Each scene shows the same named points in several views. A view is turned or mirrored, and shifted as a whole, has a little noise and may leave points out.
In the rows, zero is written as 128.

Scene 1
View 1
j471: [141 138 105 112 148 182 183  62 134 131 188 117 176 120 161 119]
j217: [133 139  96 113 145 195 195  45 128 160 187 133 171  97 169 123]
j765: [163 116 100 104 129 205 165 102 150 128 171 122 187 142 151 122]
j222: [188 144  90  72  96 214 159 132 175 133 143 122 208 172 128 130]
j469: [177 101  74 103  97 240 161 100 150 170 156 158 190 128 155 141]
j329: [192  90 109  97 115 213 122 179 169  92 157  99 202 195 129 128]
j371: [169 151 115  79 126 181 159 132 162  90 161  90 202 180 132 121]
j841: [174  94 112 109 131 204 141 143 156  96 175 106 185 169 144 124]
j40: [158 166  96  79 116 189 185  85 150 138 167 124 197 141 152 122]
j852: [149 127  96 104 126 202 174  86 142 140 178 128 186 129 156 121]
j551: [178 165 117  74 114 175 156 146 179  87 154  84 205 191 123 119]
j502: [163 105  90 108 119 222 163  99 145 147 171 141 185 134 158 133]
j432: [196  91  69  92  83 255 148 133 162 165 150 156 210 153 142 145]
j750: [146  73 109 138 150 205 155  90 129 119 194 127 162 123 170 121]
j773: [165 111  88 106 115 222 168  90 148 158 172 142 184 128 156 134]
View 2
j469: [140 122 161 129 113 140 185  58 129  84 160  51 159 171  83 143]
j329: [166 135 216 195  68 146 147 119 120 107 189   9 140 223 127 180]
j502: [146 129 169 133 120 140 180  77 133  89 157  77 154 192 102 154]
j551: [138 127 192 208  71 136 129 135 102  87 159  65 132 189 159 220]
j750: [160 140 178 128 138 144 171  95 135  89 160  98 154 215 109 151]
j773: [143 125 163 129 127 138 178  70 128  87 158  81 151 181 101 148]
j841: [170 135 204 173  98 150 150 120 131 104 174  54 145 230 127 167]
j371: [145 128 188 195  87 138 133 130 112  89 160  78 139 199 152 207]
j222: [127 119 172 183  77 137 155  92 110  89 162  46 143 168 120 189]
j852: [148 128 167 140 131 142 168  91 128  79 147 110 153 192 118 167]
j471: [149 133 161 127 145 137 163 109 132  75 143 146 156 204 133 170]
j40: [127 122 156 152 116 137 160  95 118  77 144 113 152 165 126 191]
j765: [153 129 176 151 119 139 161  99 125  85 159  88 153 202 125 169]
j432: [139 121 171 149  84 145 178  58 119  99 174  15 154 168  81 145]
View 3
j471: [142 181  75  85  94 138 100 146 167 137 110 119 175 141 126 138]
j551: [ 95 158 120  62 127 111 111 127 119 117 172 118  93 104 168 164]
j222: [113 154 129  98 102 112 107 123 140 123 184  85 115 100 114 158]
j217: [157 180  67  99  71 141 101 146 195 141  99 106 190 152 106 134]
j750: [115 216  88 111 133 151  67 143 148 142 110 113 184 143  94 121]
j40: [141 155  94  85  76 120 115 137 168 131 147 107 142 119 129 158]
j502: [128 179 108 117  99 133  91 135 154 139 147  88 160 126  85 139]
j841: [ 85 192 116  97 154 132  77 131 118 131 156 110 133 114 117 135]
j773: [136 179 104 119  91 130  90 134 161 139 144  81 165 119  83 139]
j852: [138 179  92  98  93 133  99 140 165 134 125 104 164 129 106 141]
j469: [133 168 116 134  86 128  92 130 167 141 162  67 159 110  57 138]
j765: [106 195 112 111 135 129  80 131 137 133 143 100 154 121  92 127]
j329: [ 62 186 142 100 165 125  76 125  97 127 187 105 105 101 115 145]
j432: [118 167 140 134 103 118  89 122 147 139 190  57 136  97  55 142]
View 4
j222: [104 148 126 139  89  54 121 174 119 124 122 192 103 151 101 163]
j551: [119 162 158 148  77  79  97 165 137 113  85 226  81 160 101 177]
j371: [125 163 150 148  93  86  99 166 141 115  86 205  82 151 101 167]
j469: [105 128  76 140 130  49 141 187 129 150 143 138 126 121 112 145]
j502: [120 137  91 151 132  73 128 181 146 145 120 142 112 115 118 148]
j841: [114 147 138 147 111  93 112 197 155 139  71 166 107 131 127 192]
j40: [136 148  95 149 120  77 113 154 134 126 126 187  89 131  95 117]
j773: [122 131  83 141 132  70 133 177 136 146 129 144 109 112 117 135]
j750: [143 131  96 158 153 119 118 187 175 157  86 126 103  91 128 142]
j217: [157 138  57 155 162 104 117 155 156 137 129 150  87 101 106  81]
j852: [138 143  88 150 133  90 117 169 144 136 118 158  94 121 114 125]
j471: [160 141  85 161 148 112 109 157 157 135 107 163  81 113 104 104]
j329: [ 96 150 164 140  89  77 114 204 144 137  64 177 112 143 127 222]
j765: [128 141 107 155 125  87 117 176 148 137 104 163 101 119 116 146]
View 5
j502: [138 149 130 150 123 119 167 131 107  82 163  92 172 132 182 133]
j471: [126 146 140 140 102 128 151 154 108 114 211 112 151 169 148 130]
j371: [147 159 141 126 143 119 106 156  70 113 136  97 127 102 124 119]
j841: [142 176 136 144 154 108 166 158  81  91 155  93 126  83 149 129]
j765: [140 157 133 138 129 120 146 145 102 101 174  98 156 126 154 134]
j469: [137 129 118 151  99 121 145 110 126  70 147  88 215 153 209 136]
j222: [149 150 124 133 131 110 111 131  88  91 107  86 170 100 163 126]
j551: [149 159 143 119 145 117  86 161  63 123 121  94 123  89 119 115]
j40: [141 137 130 128 102 131 107 134 103 111 157 103 166 152 150 128]
j217: [126 132 137 141  88 133 156 144 127 106 215 114 178 189 162 139]
j852: [133 148 134 144 108 126 149 145 111 101 181 101 163 152 165 134]
j432: [147 155 114 152 133 105 158 111 105  55 115  73 196  97 212 134]
j773: [142 147 128 146 115 116 164 130 117  83 165  96 181 134 183 136]
j750: [130 168 135 157 128 115 209 164 114  92 213 103 141 135 167 142]
j329: [147 185 134 140 170  98 151 158  64  82 115  82 124  48 151 122]

In a view up to two points have been moved. Name them for each view, in the order of its rows, or write -.
view 1: -
view 2: j750
view 3: j765
view 4: -
view 5: j469
